Points on a hilly landscape, in no order, each with its height.
From any point a ball rolls to the lowest of the 3 points nearest to it. It stops when none of these is lower. Distance is the straight distance between rows; heights are no part of it.
(252): [-18 40 -17 18 6 32 8 11]  h=3.76
(866): [-17 -34 9 -19 -7 10 23 -23]  h=7.52
(485): [-14 3 35 10 26 15 33 51]  h=6.59
(687): [20 -6 -51 -28 47 -17 -24 -2]  h=7.08
(395): [-23 12 28 9 23 19 36 37]  h=5.82
(607): [28 -21 -50 -18 13 -21 -36 2]  h=6.86
(854): [-23 -3 5 -10 -2 19 21 -30]  h=2.73
(552): [10 35 27 16 -11 -11 -21 -7]  h=5.87
(105): [12 -3 47 3 17 -28 23 -20]  h=2.16
(119): [-15 3 -24 -3 -13 29 -15 -32]  h=3.10
(844): [22 11 5 11 9 -24 9 -38]  h=1.80
(101): [4 -55 4 -22 -25 -15 -4 5]  h=7.91
(195): [-28 -8 13 -10 -3 15 30 -15]  h=3.42
(591): [7 26 -18 47 32 30 3 36]  h=2.26
(102): [-15 -8 -14 -7 0 25 6 -40]  h=2.12
(92): [-18 -3 -21 -6 -27 34 -38 -9]  h=6.40
(848): [-13 -5 31 -6 -34 -9 -3 21]  h=7.43
(5): [32 -12 -41 -8 6 -26 -25 -13]  h=7.55
(248): [6 44 29 17 -4 -6 -21 -3]  h=6.99
(793): [-6 8 20 24 46 22 35 37]  h=6.15
(185): [25 -15 -35 -21 39 -29 17 -18]  h=8.62
(570): [-20 -27 18 -19 -16 3 25 -13]  h=7.29
(602): [19 3 13 10 17 -31 16 -35]  h=0.65
(832): [25 -13 -52 -23 30 -17 -37 2]  h=6.98
(651): [-29 12 11 -2 10 23 32 -5]  h=3.75
(577): [-25 30 3 11 21 24 29 9]  h=1.30
(404): [-28 10 27 0 9 12 36 17]  h=6.25
(837): [26 -6 -16 1 -26 -22 -28 -13]  h=4.99
(670): [-21 33 -13 9 5 30 10 -1]  h=3.86
(527): [-1 21 26 8 -28 -12 -22 20]  h=6.72
(170): [-17 40 -13 20 19 32 14 19]  h=3.16
(510): [-23 22 -13 0 -7 31 1 -19]  h=4.13
(749): [0 -67 -10 -21 5 -4 3 -8]  h=9.09
(504): [-9 -25 20 -14 -33 -8 4 7]  h=6.74
(724): [30 -7 -51 -16 28 -20 -22 -14]  h=7.60
(136): [11 15 15 6 -33 -15 -25 3]  h=5.73
(193): [16 -12 0 -3 -39 -21 -22 2]  h=5.92
(310): [31 -3 -40 -11 17 -27 -2 -23]  h=6.90
(361): [-26 -10 23 -11 -4 13 33 -4]  h=5.27
(638): [12 29 14 13 -18 -15 -21 -10]  h=4.76
(257): [-15 -34 0 -15 0 12 16 -33]  h=7.69
(278): [-6 29 -4 34 40 29 25 27]  h=3.38
(498): [-9 15 36 5 -22 -3 -11 42]  h=7.65
(327): [-16 34 -27 18 -13 28 -8 40]  h=8.50
(627): [-18 7 43 5 -8 1 5 52]  h=7.59
(555): [18 25 9 16 -10 -16 -11 -25]  h=3.31
(598): [16 -25 -4 -11 -36 -21 -23 4]  h=6.24
(223): [7 40 30 15 -15 -6 -30 11]  h=6.91
(387): [7 36 28 18 4 -9 -7 -20]  h=7.74
(378): [25 -37 -37 -22 -1 -17 -35 16]  h=6.63
(230): [-22 22 11 17 29 23 38 27]  h=2.05
(829): [-12 12 38 5 -3 3 -6 58]  h=7.63
(293): [10 -61 -24 -28 -1 -18 -24 18]  h=6.77
(14): [-20 25 -23 1 -24 33 -19 18]  h=5.80
(760): [11 26 34 14 16 -14 7 -29]  h=8.70
(732): [-20 -1 36 -6 -19 3 13 30]  h=7.40
(413): [-23 0 -20 -9 -34 36 -33 6]  h=6.93
(394): [-9 -46 3 -18 0 5 16 -21]  h=8.12
(869): [-22 -15 33 -12 -23 -1 12 16]  h=7.16
(636): [27 5 -11 7 -16 -22 -22 -22]  h=4.40
(135): [3 30 -16 41 31 28 9 35]  h=1.97
(758): [20 -46 -17 -17 -22 -22 -25 10]  h=6.47
(100): [-8 -54 -9 -15 12 10 8 -31]  h=8.28
(830): [-1 34 -25 38 15 29 0 36]  h=2.77
(288): [23 -8 -49 -28 48 -19 -10 -8]  h=7.25
(417): [18 19 14 12 5 -21 2 -36]  h=2.30
(142): [9 21 -3 44 46 31 14 34]  h=2.66
(358): [1 -34 11 -16 -33 -12 -4 4]  h=7.00
(489): [32 -2 -27 -2 12 -26 -3 -31]  h=4.74
(285): [28 9 -16 5 1 -23 -8 -30]  h=3.52
(470): [26 -9 -14 -7 23 -34 23 -30]  h=7.24
(672): [4 -15 13 -7 -40 -15 -12 9]  h=6.34
(334): [21 -16 27 -1 14 -40 31 -22]  h=1.67
(303): [-26 0 40 -3 -6 7 24 36]  h=7.51
(740): [-25 17 -20 -7 -22 32 -23 -9]  h=4.77
(648): [-10 -27 -16 -8 6 18 -3 -46]  h=2.75
(841): [-11 -42 14 -23 -17 -4 17 -12]  h=8.09
(295): [17 9 0 6 -30 -22 -26 -9]  h=5.18

Call two points neighbours if one is among the 3 nearest of the other. Go from one point of each pair to the other, from neighbour to neighbour, staying as low as possible. Name the highest point that can't be avoided.
(102), (577): (651)
(577), (602): (303)
(577), (135): (170)

Two balls start at each pair of points below. Name the first point that both come to, or write none.
(361), (670): none
(295), (552): (602)
(404), (395): (577)
(387), (136): (638)
